Points on a hilly landscape, in no order, each with its height.
A ball rolls from a point to whichever of its 2 nearest points has the largest drop for the distance, and stops where none of them is lower. Distance is the straight distance between rows; heights are no part of it.
z_432 (h 191): [161 118 124 162 138 122 189  93  86 125 140 158 110  89 131 135 128 120
 102 142 135 171 147 152 105 135 132 127 167 121 125 159 158 135 143 119
 159 136 141 115 149 167]
z_314 (h 423): [133 145 106 164 133 140 126  80 141 129 184 160 148 183 119 145 145 124
  74 148 115 151 100 137 154 136 147  95  96 145 124 120 110 169 179 134
 148  94 134 116 106  94]
z_407 (h 300): [ 96 176 133  91 121 178 117 152 112  99 119 147 155 116 110 107 127 152
  95 117 133  84 161 172 175 129 126 119 100 154  67 121 126 128 110 140
  81 128  93 114 151 143]
z_524 (h 382): [120 108 145 121 138  59 112 150 135 108 121 122  72 119 105 190 131 159
 119 139 133 163 131 127 147 139 178 148 127 104 147 116 105 119 124 111
 178 142 114 137 102 137]
z_687 (h 93): [144 147 125 108  80  84 162 174 135 131  77 130  77  58 126 131 150 134
 111 137 157 132 169 141  69 118 147 207 130  98 153 130 162  63 122  92
 146 219 113 152 124 174]
z_244 (h 292): [112 131 175 134 150 186 160 112 102 116 155 135 151 113 119 121 106 122
 100 145  95 126 137 111  94  93 130 101 146 172  77 144 155 186 158 138
 120 133 112  81 136 136]
z_105 (h 454): [ 92 174 145  68 142 150  94 157 119  57 134 157 147 142 125 153 134 154
  65 159 166 131 117 190 192 129 157 120  86 120  78  96 115 161  82  85
  88 143 108 138 137 128]
z_678 (h 225): [151 142 106 157 137  92 179  92  80 121 148 146  92 103 120 183 140 127
 107 174 133 129 151 151 130  77 159 137 140 125 122 159 160 108 136 116
 170 156 102 130 116 167]
z_453 (h 183): [159 105 111 165 110 131 158 137 117 148 121 111 151 128 147 102 132 112
 181 137 115 106 120  80 101 142  77 111 133 140 170 150 164 104 129 155
 101 121 167 159 122 123]
z_21 (h 127): [154 146 142 140 146 159 155 100 163 175 117 137 126 151 121 153 141 118
 133 143 110  88 133  92  73  74 173 128 117 148 134  70 135 201 123 114
 138 144  97 139 147  98]
z_501 (h 524): [152 176 102 176 134 164 177  60 107 143 181 142 165 148 139 141 140 126
 131 166  73 110 114  99 120 104 125  96  96 139 128 145 171 145 177 161
 131 105 132 117  95 132]
z_237 (h 152): [124 124 156 139 137 103 128 134 140  85 112 101 112 145 150 146 143 120
 149 163 145 138 125 113 106 127 118 129 117 136 152 116 181 124 127  75
 122 174 151 164 100 130]
z_803 (h 81): [139 138 130 106 118 139 197 177  77  91 119 140 143  77 111 109 153  87
 137 129 155  93 142 108 106 124  74  80 153  95 131 171 180 120 106 193
  75 117 122 127 109 160]
z_97 (h 493): [151 135  95 140 150 126 162 115 154 156 159 166 142 164  76 168 184  86
 121 139 143  72  99  95 147 107 119  74  99 101 160 107 131 180 112 141
 130  85 159 157  86 106]
z_63 (h 394): [146 143 133 108 112 157 137 133 107 144 111 175 116  89 131  96 131 117
  64  98 131 156 147 179 150 157 125 134 129 139 103 136 113 120 141 139
 131 122 107 110 182 155]
z_924 (h 671): [130  83 116  96 125 129  85 146 139 119 166 185 138 173 138 104 152 123
  71  82 154 187  95 191 195 189 105 119 120 130  92 154  69 141 128 132
 129  93 145  94 136 108]
z_643 (h 437): [ 73 141 178  61 142 136  77 158 126  47 146 131 117 111 126 164 109 172
 101 127 162 137 120 187 186 127 146 133 108 132  72 101 126 160  92 110
  93 160  97  96 114 102]
z_335 (h 553): [132 126 123 146  82 119 122  82 118 112 143 104 155 178 174 109 123 135
 107 161 136 148 128 122 116 141  77 117 115 170 151 175 200  78 169 122
 110 181 135 154  80 120]
z_630 (h 397): [162 167  88 151 155 157 159  83 135 125 161 171 164 170 123 134 169 106
  84 158 134 110 112 156 146 133 126  82  94 147 109 113 137 172 142 124
 125  97 123 148 146 140]
z_37 (h 48): [146 126 118 140 132  76 160 164 140 131  99 122  68  91 129 159 145 117
 123 136 146 112 174 121 104 116 150 157 117 108 153 123 148  87 120 106
 162 174 110 151 114 166]
z_639 (h 406): [ 94 105 183 115 132 162  76 161 169  98  95  72 122 143 135  74 111 105
 152  90 135 149 123 126 117 124 115 154 146 164 131  93 126 138 124 121
  97 161 137 122 152  72]
z_934 (h 246): [163 139 145 143 168 135 177 119 118  69 131 135 100 119 102 124 130  59
 198 150 140 165  99 167  97 105 100 138 203  91 126 141 164 147  61  85
 141 157 186 136 168 150]
z_679 (h 211): [104  97 120 139 120 141  77  82 126 150 176 107 190 131 148 150  83 175
 157 135  50 112 119  95 137 103 142 112 118 131 107 123 102 146 141 157
 122  68 107  75 112 123]
z_887 (h 213): [142 111 126 151 113 116 191 157 125 141 131 105 142 114 120 138 143 120
 213 143 120 107 132  64  79 108 105 123 164  96 193 149 169 114 118 164
 156 129 149 147 112 142]
z_305 (h 436): [ 96 150 101  93 145 121  73 156 167 132 113 123 162 182 112 154 134 148
 130 152 167  56 127 130 171 141 160 112 114 115 144  48  67 146  95 104
  84  86 135 182 130  80]
z_776 (h 606): [ 87  94  70 110 101 108  61 109 131 172 135 109 171 128  97 112 105 152
 104  67 107 104 129 164 166 173 140 111 109 131  64 151  49  70 120 182
 161  60 115  99  81 152]
z_765 (h 122): [144 142 144 160  89 144 189 104 103 164 126 113 138 118 159 112 120 143
 152 137  91 109 162  75  40  95 116 142 132 165 129 161 188  97 173 145
 125 149  98 119 113 124]
z_428 (h 297): [144 127  96 137 127  99  56 131 159 129 109 152  91 177 134 152 158 144
  78 151 152 142 109 135 184 151 160 159  65 127 145 127  83  93 153 104
 159 158 140 172 148 125]
z_647 (h 508): [110 107 162 130 155  94 167 163 129 100 181 113 119 130  81 179 115 132
 127 135 115 155 119  94  90  99 182 139 175  89 149 122 146 195 154 118
 191 119 149  99  56 106]
z_571 (h 179): [118 140 146 100  98 101 155 163 131  93  94 118 119  98 139 134 137 120
 133 142 160 128 154 135 115 129 104 147 129 118 143 134 199  89 110 103
 102 197 141 151  97 149]
z_406 (h 433): [ 83  85 148 102 114  82  33 133 156 128 120  96  99 131 116 118 102 166
  95  86 141 178 123 154 158 161 156 174 121 136 127 117  57 110 143 125
 144 141 112 120 136  93]
z_67 (h 413): [ 92  86 131 110 109 133 131 126  70 108 176 120 205  93 137 120 104 171
 157 137  77 139 119  99 133 117 101 104 154 116 115 192 177 118 116 189
 117  83 128  60  71 147]
z_895 (h 134): [105 125 137 157 112 161  75  90 148 162 139  74 194 138 161  97  81 152
 158 113  55 107 138 110 114 106 129 126 112 171  99 125 111 117 139 152
 104 109 112  94 131 115]
z_27 (h 278): [ 84 113 107 112 130 124  87 109 113 132 177 131 184 113 129 187  90 195
 162 152  68  88 105  83 171 103 149  92 112 107 102 139 108 138  86 154
 112  76  98  79  76 142]
z_252 (h 253): [148 138  95 127  90  87  70 123 136 148  89 144  77 140 139 120 136 147
  67 141 147 151 140 132 131 143 144 182  89 142 153 144 123  53 170  93
 148 180 116 163 145 143]
z_213 (h 135): [140  78 139 134 141 125 115 146 175 138 122 157 103 147 137 104 130  87
 130  79 150 183  97 129 143 170 115 128 134 113 128 127  77 172 148 111
 148  96 170 128 176  89]
z_863 (h 589): [ 98 108 101 108  84 115  92  90  94 175 107 113 154  85 116  99  89 168
 102  70 102 128 148 146 162 143 117 127 142 133  92 173  92  63 128 174
 136  96  85  89  82 155]
z_701 (h 230): [141 146 123 116 127 163 141 168 153 116 104 148 139 163 156  73 154  66
  96 114 163 106 130 135 134 174  76 126 100 143 140 122 153 102 129 121
  83 147 159 157 162 111]
z_933 (h 366): [116 167 136 106 166 152 111 149 167 158  88 122 116 158 117 124 145 126
 177 140 153  82 124 122 144 141 160 121 123 136 159  62  70 166  89 100
  92 107 121 182 193 117]
z_880 (h 123): [151 139 147 111 136 113 118 162 168  98 110 147  51 107 131 149 160 107
  93 144 153 143 126 145 130 138 161 162 107 105 132  92 121 119 110  72
 150 171 134 150 150 132]
z_269 (h 157): [146 139 111 154 151  97 171 152 136 142 144 160 100 122  95 160 160 108
  90 145 137 113 146 112 120 118 156 128  97 115 155 130 129 149 153 126
 180 120 121 138  91 135]
z_184 (h 203): [123 122 142 143 149 126 138 134 149 142 123 126 107 117 114 141 133 122
 132 115 130  96 137  99 110 116 133 120 114 141 153  97 127 137 132 128
 138 121 128 145 114 126]
z_480 (h 34): [130 107 156 131 163 162 110 174 179 119 105 135 115 146 113  98 140  62
 147  94 143 129  95 111 145 152 104 116 147 126 135  96 107 188 102 104
 106 104 179 153 178  87]
z_68 (h 306): [158 122 141 146 136 111 157 100  91 132 127 116 117 114 138 153 100 116
 226 149 121 213  89 128  95  97 108 136 210  90 150 158 141 145 100 124
 172 123 177 111 168 136]
z_34 (h 128): [129 144 121  92  66  93 103 187 134 138  62 121 105  65 122 112 138 151
 104 101 148 113 161 130 111 148 112 197 125 122 158 129 146  59 137 105
 108 192 114 142 110 146]
z_302 (h 155): [105 126 145  93  77 106 117 152 127 115  86  91 131  99 136 115 107 170
 101 100 142 142 155 128 109 138  83 169 149 138 165 141 175  81 154 104
 115 190 117 126 100 128]
z_387 (h 121): [185 129 119 143 133 104 193 125  98 188  90 113  88  70 126 125 148 108
 187 125 154  96 163 120  92 117 133 140 149 120 144 143 113  94 103 157
 140 126  97 158 165 174]
z_808 (h 462): [151 111  91 146  97 120 131  66  91 157 171 139 156 136 158 150 113 150
 165 143  90 184  92 125 157 149 110 101 169 108 145 181 131 123 140 165
 143  78 147  99 113 140]
z_921 (h 105): [121 133 108 119 118  77 138 175 123 109 127 151  92 106  96 175 154 135
  91 157 143  83 152 112 136 119 150 146  76  99 144 130 150  88 127 141
 164 145 106 146  58 156]
z_54 (h 275): [172 113 144 125 147 102 141 112 123 106 114 123  96 126 121 128 116  99
 205 133 155 196  86 146 129 131  92 137 191  88 146 149 140 135  78  83
 138 135 179 148 171 129]
z_140 (h 332): [ 66 105 160  84 152 143  62 125 106  93 168 125 188 134 141 165  84 163
 183 153  94 128  88 105 171  98 138 110 128 102 114 141 129 180  86 155
  95  86 113  73  71  98]
z_676 (h 373): [156 146 109 135 161 164 150 117 130 124 149 208 124 115 114 122 165  99
  58 125 139 130 126 166 159 164 132 110 105 137 103 132 110 161 124 129
 129 102 125 113 161 161]
z_112 (h 624): [ 92 107  65 116 115 107  36 127 155 138 136 115 165 192 108 115 125 151
  71  98 111  89 138 180 162 163 144 128  73 143  83 129  73  75 139 146
 151  87 130 113  81 120]
z_718 (h 362): [127  98 162 138  98 112 129 125 128 124 120  91 136 134 126 125  91 146
 157 124 112 199 113 118  91 131 119 133 189 119 164 149 152 138 168 136
 160 158 144 120 127 112]
z_864 (h 84): [140 139 114 112 113 130 179 149  97 151  87 132 112  63 121 123 134 137
 132 115 136 103 164 122 121 119 113 128 139 115 135 140 152  86 104 152
 101 143  96 148 150 166]
z_119 (h 350): [ 99 104 154 112 141  70 128 144 125  88 128  97  87 103 114 174 108 161
 179 146 125 176 114 123 121 119 157 135 175  97 139 125 147 134 100  95
 153 153 123 133 107 138]
z_12 (h 510): [165 151  94 180 140 158 160  95 148 143 168 142 160 153 134 130 169  89
 138 137  98  82  97 100 127 121 115  75  96 123 156 123 142 177 152 158
 138  78 170 137  96 119]
z_268 (h 545): [148 162 109 163  97 150 130  72 106 126 144 125 146 167 174 120 128 129
  95 155 116 147 130 137 143 139 105 103  92 178 105 160 163 100 179 138
 120 148 131 129 128 138]
z_995 (h 347): [154 187 115 128 143 186 162 111 123 132 116 185 142 121 118 112 150 131
  77 140 127 108 150 178 143 146 166 106 115 165  57 110  93 154 118 132
 120 110  83 127 202 171]
z_944 (h 60): [153 168 144 138 170 162 188 106 126 153 116 136 104 113 132 134 130 113
 172 152 131  87 131 107  93  77 159 118 125 159 114 108 133 175  77 106
 133 135  90 134 170 137]
z_652 (h 560): [106 119 125 142  76  86 115  86  96 117 156  94 151 159 150 129  81 173
 100 162 117 165 132 117 119 133 104 130 136 145 160 177 171  72 204 128
 135 169 127 113  61 107]
z_361 (h 153): [136 112  74 144  79 120 128 139 133 180  98 106 158 126 157  83 113 137
 158 102 103  77 132  93 115 168  63 115 136 131 170 158 145  56 133 144
  94 121 150 166  94 127]
z_309 (h 111): [147 164 141 147 161 171 204  83 105 104 140 142 112 121 133 138 136  89
 125 153 128  92 132 142  81  76 144 127 147 143  80 123 171 186 104  94
 131 154 102 111 170 144]
z_970 (h 236): [165 167  99 126 155 114 178 106  88 121 123 163  89 106 122 170 148 126
  96 152 143  73 159 159 143  79 150 129 101 139  87 158 138 119 108 117
 137 158  70 136 143 188]
z_207 (h 416): [ 66 128 144  83 136 133  82 118 104  74 147 141 145 125 131 163  99 185
 107 147 124 129 118 150 187 108 148 104 121 154  69 134 119 144 115 114
 102 116  91  99 101 114]
z_133 (h 578): [ 89 114 114 120  87 108  85  99  90 135 125 121 135 118 130 138  79 193
 112 112  96 128 137 124 159 126 137 123 119 147 106 159 120  67 152 145
 146 133  91 107  75 151]
z_570 (h 323): [127 190 139  97 141 183 186 132 106 109 110 168 124  91 137 114 129 130
 112 144 132  87 166 163 134 102 136 105 113 155  47 128 138 159  88 132
  93 136  72 111 179 153]
z_641 (h 284): [146 106 102 139 141  70 132 103  90 148 122 102 111  90 129 175 122 152
 227 162 144 123 121 124 167  96 140 112 160  89 184 159 109  85  64 128
 152 109 123 156 128 159]
z_598 (h 364): [ 70  78 165  83 122 128  89 144  88  75 178 108 159 120 137 154 105 164
 177 122 110 153 101 136 178 139 100 106 157 116 117 160 133 135  76 167
  99  96 132  85  76 120]
z_182 (h 175): [176 145 138 139 180 153 191 150 145 113 138 181  82 110 112 122 169  41
 107 124 165 119 119 150 100 126 114 132 135 106 131 117 147 157  99  90
 131 139 167 141 166 153]
z_782 (h 656): [134 121  91 128 131 126  73  98 143 134 139 173 146 186 148 107 140 145
  69 121 137 185 104 183 204 180 138 113 106 148  72 126  60 136 149 115
 136  93 131 127 176 125]
z_71 (h 154): [152 150 145 169 166 150 217  90  95 109 163 144  87 111 105 151 119  74
 104 149 129 164 126 148  79 104 143 130 183 128 101 137 149 189 136  97
 155 137 134  99 161 152]
z_510 (h 142): [159 135 140 115 155 164 190 177 121 100 128 187  99  83  94 104 151  56
  98  91 147 125 138 144 117 156  95 116 153 101 116 135 134 169 100 146
 114 114 154 112 167 152]
z_321 (h 214): [153 150 145 170 146 149 163  74 105 139 168 116 118 148 149 160 100 137
 124 153  69 129 129  67  80  71 167 134 121 133 124 107 142 190 199 136
 141 143 111 113 124 107]
z_383 (h 258): [127 143 150 147 149 180 160  82 106 141 156 134 123 126 128 142  99 148
  93 131  87 119 142  93  83  89 174 107 134 156  81 114 113 192 193 135
 146 128  64  87 142 121]
z_159 (h 281): [135 134 107 120 139 109 108 113 140 195  63 127  80 132 170  93 130 117
 149 109 168 150 118 131 182 153 128 157  97 130 139 106  70  91 126  97
 108 104 127 188 216 130]
z_42 (h 115): [130 161 161  99 178 171 121 162 138  87 123 134 135 155 111 123 137  80
 176 121 137 115  97 113 159 128 116  93 151 108 139  91 122 182  56 112
  85 112 163 156 156  98]
z_348 (h 536): [162 159  95 185  99 148 129  45 124 138 170 121 162 182 184 114 128 117
 127 155  64 140 121 104 119 135  99 104 103 151 128 154 174 111 208 158
 118 127 159 125  98 121]
z_92 (h 361): [141 168 126 108 124 141  89 185 154 159  72 163  86 119 128  99 144 124
 105 119 166 110 141 156 145 159 169 185  79 121 111 100  63 102 131 102
 114 138 113 174 208 138]
z_325 (h 465): [106 155 118  88 137 138  72 172 143  96 122 153 141 157  98 144 141 162
  85 127 152  87 131 163 174 153 152 130  92 125 109  68  75 142  94 106
  91 115 113 156 137 101]
z_748 (h 110): [146 151 148 121 143 142 221 184 101  91 122 150 104  63  91 133 141  65
 130 118 143  90 150 129  89 128 100 108 157  94 117 137 173 136  85 145
 119 120 126 122 131 176]
z_704 (h 237): [140 146 144  99 141 115 101 135 140 137  80 114  53 110 154 120 126 136
 144 115 178 167 127 151 165 143 152 178 125 119 133  95 101  92  93  74
 109 151 125 163 204 140]
z_660 (h 114): [106  90 112 134  72 126  90 125 119 187  91  66 146 115 136  69  83 168
 145  75 105  84 151 109  98 145  69 159 135 144 175 147 125  45 142 141
 108 144 116 124  82 113]
z_242 (h 192): [158 127 138 191 144 154 156 100 141 176 124 125 122 131 127 147 154 121
 162 133 107 101 127  71  78 109 143 120 109 142 137 114 119 154 154 141
 146 103 119 141 143 122]
z_151 (h 470): [ 99  81 163 119 129 108 132 188 127 120 138  93 156 102  94 149 109 148
 222 109  88 176 124  74  67  93 148 159 194  74 169 129 144 169 123 159
 187 111 167  90  98 104]
z_419 (h 158): [195 130 140 183 134 126 204 119 121 164 111 121 104 114 129 133 154  95
 168 137 136  96 157 104  53 102 123 135 138 137 150 124 155 124 132 131
 152 137 130 151 153 140]
z_672 (h 302): [ 93  70 105 144 127 124  51 144 190 166 118 107 133 143 109  77 122 139
  87  75 147 105 154 160 120 164 138 151  87 134 106  94  39 114 157 147
 156  98 137 112 142  89]
z_110 (h 428): [100  74 200 122 126 136  98 160 160 145  82  73 124  96 122  90 112 131
 177  67 111 134 151 102 112 123 126 168 163 133 161  93 101 139 115 141
 111 124 129 126 133  94]
z_810 (h 442): [153 137  88 143 118 146 124  85 108 121 163 146 176 148 166 120 139 108
 141 142  89 153  79 125 170 164  97  63 133 136 108 178 138 119 115 175
 116  72 149 107 116 151]
z_20 (h 419): [156 176  72 146 128 150 143  75 129 113 171 150 195 193 152 132 169 117
 136 173 119 115  94 145 184 149 103  74 106 139 108 145 133 130 120 149
 118  83 143 142 124 141]
z_227 (h 639): [ 97 128  89 123 107 111  44 123 157 130 134 114 164 190 160  98 112 151
  90 102 130 134 116 174 174 170 133 115  99 154  81 119  70  96 138 114
 121 100 137 129 141 123]
z_815 (h 404): [101  74 141  91 111 111  55 124 154 172  79  83 104  93 125  68 104 161
  92  53 155 156 129 159 143 168 113 197 129 124 142 109  57  94 137 125
 113 145 108 106 143  96]
z_19 (h 390): [ 87  58 127 107 109 129  82 127  94 135 182  97 192 105 148 122  87 165
 174 113  67 149  95 123 163 137 106 117 159 111 122 167 122 114  86 195
 113  71 135  51  59 115]
z_735 (h 490): [118 100 172 125 142 130 143 171 115  97 154 125 160 105  75 145 130 109
 161 126 102 145 117  63  60  77 146 130 182  92 142 120 166 204 125 148
 188  97 174  95  83 119]
z_552 (h 188): [141 148 158 124 159 103 122 109 130 111 114 118  46  92 140 164 107 131
 124 133 157 174 139 154 136 114 175 158 150 129 115 113 119 124 100  66
 137 168 106 144 179 142]
z_513 (h 348): [ 91  96 113 117 138 130  81 194 187 142 106 109 140 149 119  99 139 121
 104  84 153  63 151 156 136 159 113 150  78 146 133  89  71  89 145 139
 110 137 148 132 127  96]
z_75 (h 415): [107  91 145 133 110  63  64 128 136 121 117 105  79 126 127 152  99 181
 100 117 137 183 135 116 125 136 160 159 123 137 142 118 103  99 160 107
 159 166 103 140 126 108]
z_931 (h 388): [133 142 110  95 104 157 105 161 130 165  82 148 118  90 141  71 138 125
  84  82 151 115 149 160 149 156 116 164  98 150 126 115  95  77 143 124
  99 138 101 141 171 138]
z_832 (h 167): [151 145 137 173 114 148 157  84 120 177 148  99 134 155 155 138 105 150
 170 158  64  91 157  49  58  85 154 143  92 158 132 107 158 129 199 144
 136 140  97 121 105 106]
z_796 (h 83): [150 141 149 177 116 142 178 124 137 141 126 130 134 163 135 116 155 101
 128 145 110  92 151  86  52 103 101 132  84 179 130 125 186 132 168 124
 126 158 120 151 110 120]
z_191 (h 472): [145 161  89 151 130 106 128  87 162 160 151 147 149 192  91 176 175 130
 101 175 156  64 111 120 143  89 151 100  55 120 170  91 122 143 127 124
 141 114 144 181  81 109]
z_609 (h 208): [155 172 128 126 162 133 182 150 120  92 140 166  87  94 116 137 170  80
  84 143 162  71 144 154 119 104 139 135  97 111 113 118 153 133  96 106
 124 161 111 130 152 177]
z_167 (h 220): [165 135 122 154 115  85 116 103 129 128 125 135  57 139 144 131 119 131
  80 153 143 169 150 134 100 130 168 167 111 147 132 118 133 103 177  89
 160 196 111 144 150 131]
z_904 (h 279): [ 65 163 147  87 135 184 132 180 142 100 118 115 195 123 108  83 136 125
 111 112 144  49 170 171 141 124 114 109  93 151  84 104 121 130 113 160
  45 122 102 110 121 116]
z_26 (h 215): [157 153 154 139 179 126 173 140 124  74 133 135 112 113  94 135 149  57
 157 150 141 140 107 114  79  72 122 115 169  90 115 117 185 190  75  87
 142 149 169 142 104 146]
z_764 (h 402): [ 89 154 136  91 145 157  80 156 160 145 105 100 171 174 126 113 103 154
 176 132 126  58 127 120 148 116 164 118 132 129 151  56  69 157  69 116
  68  79 115 153 151  91]
z_653 (h 523): [136 119 143 139 141 107 192 149 124  99 183 142  99 140  94 158 115 104
  79 139 128 177 131 131  99 132 155 123 161 103 148 138 172 177 164 124
 183 129 154 107  79 127]
z_969 (h 346): [111 143 121 124 147  96  49 112 154  99 139 131 111 195 138 151 129 162
  86 150 151 159 106 141 166 136 160 126  86 148 125  95  87 139 144  86
 136 135 116 163 156  97]
z_861 (h 449): [105  57 177 122 118 133 117 196 138 141  94  86 146  87  97 106 118 124
 203  86 102 145 128  82  85 117 118 155 196 100 173 126 114 149 106 165
 140  93 143 113 116 118]
z_794 (h 248): [128  88 105 137 114  78 139 143 112 150 122 117 129 100 117 172 129 163
 212 148 117 125 121  81 127 128 116 122 165  84 190 148 119  86  95 162
 152  97 148 134 109 147]
z_512 (h 378): [ 85  95 113  94 114 164  59 160 183 157  89  81 119 113 116  60 121 121
  84  64 161 119 150 180 150 163  96 176 102 134 116 100  68  68 135 136
 102 147 140 107 121  84]
z_445 (h 689): [107  74 105 122 139 128  90 129 165 143 161 153 142 179 146 113 120 118
 136  76 118 176  82 161 195 187 116  99 137 109  98 144  52 164 111 133
 106  66 175 109 150  98]
z_751 (h 316): [112 132 172 143 140 224 142 129 113  92 135 132 182 131 118  62 142  76
 113 105 100 125 129 125  88 102  99 111 147 181  82 138 161 185 141 165
 112 137 138  75 128 107]
z_351 (h 61): [102 108 125 142  92 150  81 113 148 160 100  73 155 143 182  82  83 150
 174 113  91 110 131  99 118 122  87 133 129 159 156 128 135  71 117 141
  84 136 132 119 121 114]
z_33 (h 318): [140 100 122 114 132  51 144 117 107 132 132 117  93  93 118 191 120 155
 201 153 153 181 119 150 153 105 149 146 186  76 155 148 121 105  77 118
 184 134 143 132 127 157]
z_425 (h 387): [ 93 148 130 117 145 112  66  84 108  89 147 132 145 187 156 163 110 192
 106 168 119 165  97 147 194 136 151  82 103 152 102 122  98 131 109 104
 122 129 102 129 125 120]
z_613 (h 444): [156 125  86 139  82 121 168  70  69 165 139 149 163 100 141 108 118 168
 118 111  91 189 104 134 137 163  88 110 193 119 135 185 133 121 168 154
 155  99 131  87 100 160]
z_24 (h 180): [187 138 122 138 139 127 123 120 148 129 120 170  62 125 157 124 148  90
  73 143 170 170 124 153 123 150 134 167 106 129 140 131 128 120 156  78
 143 166 142 145 198 141]
z_617 (h 430): [120 109 107 128  86 139 166 104  64 146 157 130 193  97 123 124  94 168
 138 122  74 160 116 105 119 117 112 113 194 125 136 197 173 109 169 181
 152  82 126  67  89 155]
z_3 (h 568): [ 74 110 113 101  74  65 115 124  70 108 135 111 133 120 125 157  90 207
 121 154 129 150 144 118 139 118 127 138 145 121 132 186 172  66 164 139
 157 158 103 111  44 132]
z_199 (h 384): [105  89 198 114 108 114  92 123 152 113 100  77 105 134 136 106  87 135
 121  90 137 182 136 131  92 126 132 152 171 141 156 112 137 137 155 111
 130 178 121 119 163  94]
z_911 (h 209): [156 130  90 139 123 134 169 135 136 118 124 142 146 149 136  94 162  72
 132 125 159 106 126 121 123 161  55  96 109 136 156 155 177  89 143 147
  89 142 165 158 125 137]
z_780 (h 450): [145 161  94 169 143 112 121  64 150 165 170 136 109 201 132 170 162 145
  93 174 117 110 114 114 137 100 160 106  78 138 150 106 119 152 187 110
 156 116 136 156 112 102]
z_430 (h 172): [134 138 167 106 177 156 141 166 145  93 125 137 141 133  92 132 148  52
 163 117 138 100  99  85  93  97 136  94 150  98 142  97 159 210  62 116
 117 127 155 145 106 106]
z_814 (h 336): [151 126 150 168 133 107 167 109 104 115 154 100 115 139 127 168 110 130
 182 163 107 189 110 104  88 105 146 126 172 111 165 130 167 150 149 113
 174 129 162 115 123 127]
z_23 (h 254): [106 150 130 110 139 160 129 167 128  93 134 138 169 144 122  98 163  91
 111 114 148  71 123 142 150 156  95 111  89 147 119 104 140 118 115 154
  64 131 138 143 126 107]
z_562 (h 325): [131 166 104 102 166 142  99 158 156 163  72 133 110 142 147 105 144 110
 143 140 186 118 138 162 171 160 162 151 104 120 117  81  56 125 108  97
 103 108 120 188 229 117]
z_79 (h 229): [109  43 127 125 136 132  77 126 200 165 123 116 129 137 136  73 130 113
 108  60 148 165 112 162 149 190 118 141 120 117 103 122  27 149 160 135
 134  87 153 107 161  88]
z_533 (h 49): [123 153 136  85  93 126 185 194  96 105  98 126 121  61 118 133 138 118
 128 115 156  73 171 127 131 125  94 115 127 108 116 151 180  90 120 161
  72 166  96 116 112 156]
z_507 (h 118): [148 132 144 165 117 116 153 134 153 114 119  94 127 153 143 108 147  94
 152 148 131 141 132  90  61 117  94 139 123 140 166 126 216 130 158 114
 131 181 162 169 109 118]

Call two points neighbours if one is among the 2 nearest of the other. Go from one point of each pair to the other, from neighbour to neighbour, staying as low as possible. Name the highest point that can't be avoided.
z_796, z_37 -> z_571
z_796, z_944 -> z_184
z_880, z_480 -> z_406
z_533, z_944 -> z_242
z_351, z_880 -> z_63

For each start below, name the point where the ball stops.
z_75 -> z_351
z_613 -> z_351
z_207 -> z_880
z_570 -> z_351
z_735 -> z_480
